Points on a hilly landscape, in no order, each with its height.
From any point a ball rolls to the lowest of the 2 points nearest to it. It stops when none of these is lower. Distance is the straight distance between rows; heights are no part of it.
Q_633 (h 3.33): [ 16  38 -17 -35  65  33 -22  18  -5 -15  15  26 -42  -8  15 -40 -43  26
 -14  34  47]
Q_555 (h 6.79): [-21 -56 -15  36 -13   0  52 -28 -18  19 -48  -9   3 -11  -9 -29 -36  18
  29  16 -46]
Q_354 (h 2.40): [  1   2   0  -2 -58  52 -30  11  11 -33  20   9  -2  37  49   1 -18  21
   9   1  -1]
Q_213 (h 7.24): [ 38 -27  -4 -28 -16  31  88 -18  -8 -24 -25  31 -20 -18  30 -14  -7 -15
   8  49 -54]
Q_988 (h 7.37): [  2 -17  -5   9  47  39  34 -23 -29  21 -13  -8 -24 -18 -68 -13  44  28
   1 -30 -36]
Q_615 (h 3.28): [-24  28   4 -29  17 -97   4 -82 -25 -26  40   7  -4 -18   3 -40  23 -36
  30  25  -4]
Q_117 (h 3.32): [  7  14  15   8 -11  21  -7   1  36 -16   0  -6 -14   5  -3  39  26 -14
  11   2 -23]
Q_341 (h 7.06): [ 28 -68  13  13 -18  41  68 -20   0 -18 -53   5   0 -22  17 -34 -39  12
  29  42 -44]
Q_884 (h 5.60): [-24  -3 -36   1  29  22  45   8   3  44   2  -1  -9 -36 -34  24  18 -18
 -30 -19 -40]
Q_57 (h 3.22): [ 30  16  16   9  29  53 -21  27  24 -10  -3  -7 -20   2 -32  39  36  10
  -7  -4   5]
Q_155 (h 3.79): [ -3  52 -21 -47  51   1 -11  53   6   7  46  24 -47  -5  43 -34 -27   5
 -38  18  41]
Q_767 (h 1.85): [  0 -38   5  14 -11 -47  13  36  12  29 -14 -22   8  28   7   2 -43   6
  17   1 -13]
Q_23 (h 1.52): [ -9  23  17   4 -35  11 -13  48  23  -9  63 -36  28  43  -2 -36  27  13
 -11 -64   9]
Q_157 (h 4.24): [-29 -98 -61  47 -41  37 -11  -3 -25   5 -30  -6 -30   5  23  43   6  41
   8  19 -39]
Q_211 (h 6.52): [-63  -1 -28  44  -5   6  34 -31   4   7 -46 -20   1  11  12 -50 -47  10
  36  25 -65]
Q_103 (h 2.16): [-15  28 -13 -21 -28 -11   4  50  28   9  63  -2 -13  28  29 -31  26  11
  -8 -35  -6]
Q_560 (h 1.53): [-26  24 -21 -44 -33   1  18 -35   1 -13  28  44 -24  -4  25 -12  39   7
  16  -5 -39]
Q_94 (h 2.27): [ -4  -5  41  44  -4 -18 -34 -24  -1 -13 -26 -27  44   2 -26  22 -24 -16
  15 -17  29]
Q_748 (h 2.25): [ 51 -28  20  -1  -8  51  21   6   9 -17 -58  30  14 -38   8  14 -49 -13
 -10  49  29]
Q_656 (h 5.01): [-56 -49 -64  44 -23 -13   6  18  -2  50  -1 -27   4  -8 -17  61  30 -10
 -22 -18 -44]
Q_65 (h 2.66): [ 22 -20   3  20  24  31 -19  64  29  26   4 -11 -36  12 -34  37  10  28
 -15 -17  16]
Q_394 (h 1.75): [ -4   3  14  26  16  -5 -30  -1  -6   3 -14  -5   2   5  -8  14 -50  20
   7 -10  41]
Q_557 (h 2.65): [-49  47  16  18   6 -46 -14 -34  50  -5 -21 -14  16 -22  21  29 -12 -44
  24  17 -20]
Q_696 (h 2.51): [ 89 -23  15 -31  18 -28 -33  35 -27 -10 -32  28   7  -2  -4  52  14 -13
 -37  65  69]
Q_494 (h 3.15): [ -7 -14 -29  -7 -50  65 -49 -17 -24 -26   9  12 -39  45  38  11  20  55
  25  -6 -31]
Q_223 (h 2.44): [ 39 -48  -2 -16  15 -35  53  58  14  41   4   5 -16  11  -5   2 -27   7
  -3  10  -2]
Q_983 (h 2.90): [ -8  65 -11 -22  39  17 -53 -19 -17 -10  25  19 -32  -8 -12  13  24   9
 -11   6  43]
Q_630 (h 1.71): [ 14 -16   3  20 -30  65 -26  67  57  -9  23 -31   5  29   8  19   2  13
 -16 -21 -13]
Q_370 (h 1.91): [ 46 -12   4 -26  16 -42 -25   4 -29   3 -15  18  -7   6   0  48   4  -8
   2  20  34]
Q_806 (h 1.87): [-41  38 -26 -30 -21 -59  39  16 -20  44  49  14  24  -4   3 -30  25 -26
 -28 -45  -6]
Q_439 (h 1.30): [ 51 -51  19 -10 -25 -36   2   3 -43  -4 -16   7  18  22   0  25  12  -2
   4 -10  13]
Q_346 (h 1.70): [ 14 -28  56  36  -5 -58 -14 -30   2 -26 -31 -50  69  12 -18   3  -6 -36
  29  -5  10]
Q_572 (h 7.07): [-24 -26 -17  25   8  32  35 -30 -32  16 -27 -13  -5  -5 -34 -31 -13  37
  15 -18 -34]
Q_200 (h 5.03): [ -5  30   7   0  29  47 -34 -18 -16 -36  35 -15  10   1  -9 -64 -31  15
 -12 -20  43]
Q_969 (h 3.37): [ 43 -48   9  10 -11 -14 -26  61 -15  40  -6  -4  -8  29 -26  67  13  17
 -24 -23  24]
Q_637 (h 2.43): [-68  55 -19 -32 -11 -15  35 -26  -4  18  43   8   7 -12  10 -63  48 -11
  -8 -49 -35]
Q_815 (h 3.76): [-13 -60 -36  25 -48  63 -15 -22 -45  -7 -18  -2 -37  33  15  20  22  53
  17  -8 -48]
Q_660 (h 1.18): [-41 -17 -28  41 -51 -24  11  45  30  28 -15 -23  27  27  45  -3 -63 -12
   2  10 -25]
Q_148 (h 2.73): [ 36 -21  -4 -22   2  53  39 -29 -28 -10 -61  58 -10 -45  21  -2 -57   6
  -5  63  14]
Q_665 (h 5.29): [-63  -1 -57  14 -25   2  20   2  29  47  13  -5  10 -39 -10  50  44 -38
 -33 -16 -49]
Q_127 (h 6.05): [  8  35   4  -9  20 -18  -8  29  15  26  17   8  29 -28 -31  41  14 -46
 -43 -20  42]
Q_844 (h 7.65): [ 26 -11 -20 -23  40  52  37   5 -29  38 -10  22 -27 -20 -47  -7  12  23
 -31  -7  10]
Q_344 (h 3.43): [ 81 -63  28  12 -13  -9 -34  37 -17  15 -46  -4  14   9 -20  82  41  -5
 -32  -8  18]
Q_113 (h 6.26): [ 15  45   0 -18  24 -29 -38 -19 -17  -2  21  16  29 -42 -50  40  21 -59
 -50  14  73]
Q_811 (h 6.09): [-54  41 -19 -13  31  -3  13  -9 -12   5  12  -1 -42  19  45 -61 -38  37
  26  11 -28]
Q_892 (h 1.31): [-33  42   6   4  29 -49  36  18  -3  37  40 -26  21   2 -29 -38  18 -19
 -20 -47  -1]
Q_340 (h 1.74): [-46  11  -3  24 -75 -31 -20  16  44   5   5 -11  30  29  51  20 -27 -19
  11   0 -17]
Q_220 (h 3.72): [-33  53   4  -8  38 -59 -25 -90 -19 -34   5  13 -21 -27  11  -6 -12 -27
  30  40  14]
Q_764 (h 7.38): [ 33   1 -16 -61  10  14  92 -19  -9  -4  -5  48 -52 -21  11 -11  36 -11
   4  45 -54]
Q_95 (h 5.82): [-63  49   6  21  54  -8 -36  -2  -9  -2  19 -35 -37  29  22 -65 -24  41
  22 -21  -1]
Q_266 (h 7.58): [ 18  -3 -30 -45  32  49  52   0 -25   9   9  28 -45  -2  -8 -26  18  24
  -3  10 -33]
Q_675 (h 2.67): [-26  44   6  -2  54   8  37 -48  -4  -1  -9   4 -11 -39 -20 -10   1 -21
  11  13 -25]
Q_807 (h 2.85): [-53  44 -15 -28  -6 -58  34 -57 -24   1  35  18  10   2  -2 -54  35 -14
  21 -17 -26]
Q_780 (h 2.89): [ 47 -10  30   0  35  20  -2 -34 -28 -34 -34  18  -1 -22 -25   1  -4   1
   3  33  41]
Q_727 (h 3.03): [ 80 -65  11 -16  32 -29  23  49  11  48 -46  17 -14 -25 -17  29 -11  10
  -9  29  25]
Q_733 (h 2.68): [ 29   5 -21 -34  56  70 -11  26   3   1  -8  17 -60   5  -2 -22 -25  55
   1  29   5]
Q_86 (h 2.26): [-13  19  25  13  43 -22  66 -15  37  -3  -9 -29  15 -29 -31  -9  10 -37
  21   2 -47]
Q_49 (h 1.12): [ 50 -31  24   8 -46 -10 -31   5 -11 -52  14   5  25  30  22   1 -42  -9
   5  24  56]
Q_489 (h 1.19): [ 35 -15  45   1 -22 -36  25 -33   8 -46  -3 -19  52  -2  -1  -2  12 -48
  20  10   2]
Q_802 (h 3.16): [  1  23  21   8  69  -2   2 -54 -11 -15 -36  10 -10 -42 -34  -3 -27 -11
  13  27  24]
Q_781 (h 2.98): [ -8  28  26  -2 -24 -23 -16 -30  52 -41  -1  13   7 -14  26  34  14 -42
  26  24  -3]
Q_676 (h 0.54): [-11 -26  -3  30   1  55 -33  19  11  26 -29   7  -5 -18   1  -6 -74  45
   3  -1  29]
Q_626 (h 3.34): [-37  37  -2  -1 -13  67 -51  28  10 -14  18 -38  35   0  33 -47 -30   7
 -23 -55  17]
Q_3 (h 3.53): [ 19  74  -2 -49  55  10 -37   0  12 -26  31  29 -55 -10 -29   7  73   8
 -12  37  33]
Q_34 (h 2.09): [-13   7  -5 -29 -46 -56   6  20  33   9  51  20 -19  33  25  -7  47  13
  19 -18 -20]
Q_860 (h 1.73): [  5 -19   7 -35 -41 -75  17  -2  33   9   8   7   3  15  25  26  61 -21
  28  -1 -39]
Q_2 (h 2.63): [ 96 -53  44   3  20 -12 -19 -16 -44 -21 -43  19  18 -25 -35 -13  10  16
  -7  26  63]
Q_156 (h 2.82): [-30  21  25  48 -22 -21 -45   3  16   9  -1 -36  36  16 -12  47   5 -16
   3 -35   5]
Q_996 (h 4.57): [ -2   8  12  20  21  61  -6 -11   4  -6 -11 -18  31 -17 -20 -62 -49  26
  -4 -27  28]
Q_775 (h 3.74): [-44  25  -8   6 -31 -94 -48 -37 -23  13  23 -17  45  31   0  10  27 -23
  16 -36  17]
Q_282 (h 2.17): [-12  40 -19 -30  -9 -17 -15 -29 -29   7  22  40 -15 -10   1  20  41  -9
  -7 -11  11]
Q_723 (h 0.76): [ 58 -53  33  -5 -44 -28  44 -11 -18 -22 -24  -6  49  11   7   3  17 -30
   8  -3 -21]
Q_700 (h 2.22): [-55  46   2  19 -34  -1   3 -12  32  -5   8  -5  39 -10  27 -10 -14 -30
   1 -11 -19]
Q_191 (h 1.95): [ 80 -54  20 -10 -13 -22 -33  -4 -50 -29  -6  17  28  -2  -9  -9 -33  -3
 -18  30  81]
Q_88 (h 1.02): [-10 -19 -14 -29 -44 -15  30 -33   4 -16  -2  32 -46   9  49  14  42   9
  39  29 -61]
Q_659 (h 1.79): [ 21   4  21   9 -43  12 -22  33  32 -50  34  -6  12  39  43 -12 -37   3
  12  12  35]
Q_527 (h 1.05): [ 34 -41  19  24 -54  28 -10  63  43  -6   2 -11  13  27  10  47 -12  -7
 -11  -1  -1]
Q_36 (h 0.64): [-27  35  14  17   1 -34   0  18  -8  14  54 -38  26  29 -40 -22  47  -3
 -14 -79  14]
Q_605 (h 3.35): [-45  36  12  18 -12 -44 -35 -47 -24   9   7 -13  23   7 -27  32  37 -18
  10 -40   0]
Q_447 (h 1.89): [ -7  27  28  13  66 -12  56  22  30  13  19 -35   3 -23 -52 -32  15 -15
  -1 -24 -20]
Q_859 (h 1.76): [ -4  -4 -20  -4  17  65 -28  35   6  12   3  -9 -20  11  11 -23 -39  45
 -10 -19  -2]
Q_939 (h 4.05): [-48  21   1  24  -6  37 -10  -7  -4   5  -6 -23  54  -8  13 -67 -70   7
 -23 -33  26]
Q_592 (h 6.28): [-64  40 -19   7  13   0  19 -34  10 -10 -21   3 -14  -1  56 -44 -62   0
  28  34 -38]
Q_115 (h 3.02): [ 86 -48  30  -5  30 -15 -33  33 -10  25 -65  13   8 -19 -24  63  19   4
 -26  29  44]
Q_214 (h 4.64): [-57 -72 -76  50 -35   2   1  -5 -43  37 -17 -17 -13  14  -4  32  11  31
  -4 -11 -38]
Q_568 (h 5.85): [ -6  25 -17  -6  20   4  25  26  40  47  -3   3  12 -44 -30  58  17 -50
 -47  -4  -9]
Q_361 (h 1.43): [ 17 -53   0 -25 -33 -72  14  -7   5   4 -15   4 -24  28  53  35  40 -10
  39  28 -67]
Q_634 (h 5.48): [-27  30  20  23  51  -4 -30   9 -11  -9  38 -38   1  25 -10 -80 -32  34
   5 -32  36]
Q_441 (h 2.54): [ 16  16  -5 -14 -21  93 -45  35  22 -32  32 -24  24  24  -2 -17   7  20
 -17 -48   7]
Q_35 (h 3.50): [-20  67  -3 -22  26 -10 -51 -61  -6 -44  42  21 -32 -20   1 -19  20 -11
   1  22  37]
Q_595 (h 1.66): [ 62 -51  30  15 -26  44   1  54  24 -14 -31   8  15   0  -3  33 -28   0
 -16  19  27]

Call two points neighbours if one is among the 2 nearest of the other. Go from one point of each pair to the other, from neighbour to neighbour, staying as low as possible. Name the highest point that can't be avoided.
Q_49, Q_88 | Q_802
Q_65, Q_676 | Q_117
Q_723, Q_676 | Q_94
Q_723, Q_660 | Q_727
Q_65, Q_983 | Q_155
Q_88, Q_36 | Q_103

Where does a ball stop that starts at each point below?
Q_988 | Q_527
Q_615 | Q_36
Q_802 | Q_36
Q_117 | Q_660
Q_884 | Q_49
Q_605 | Q_723
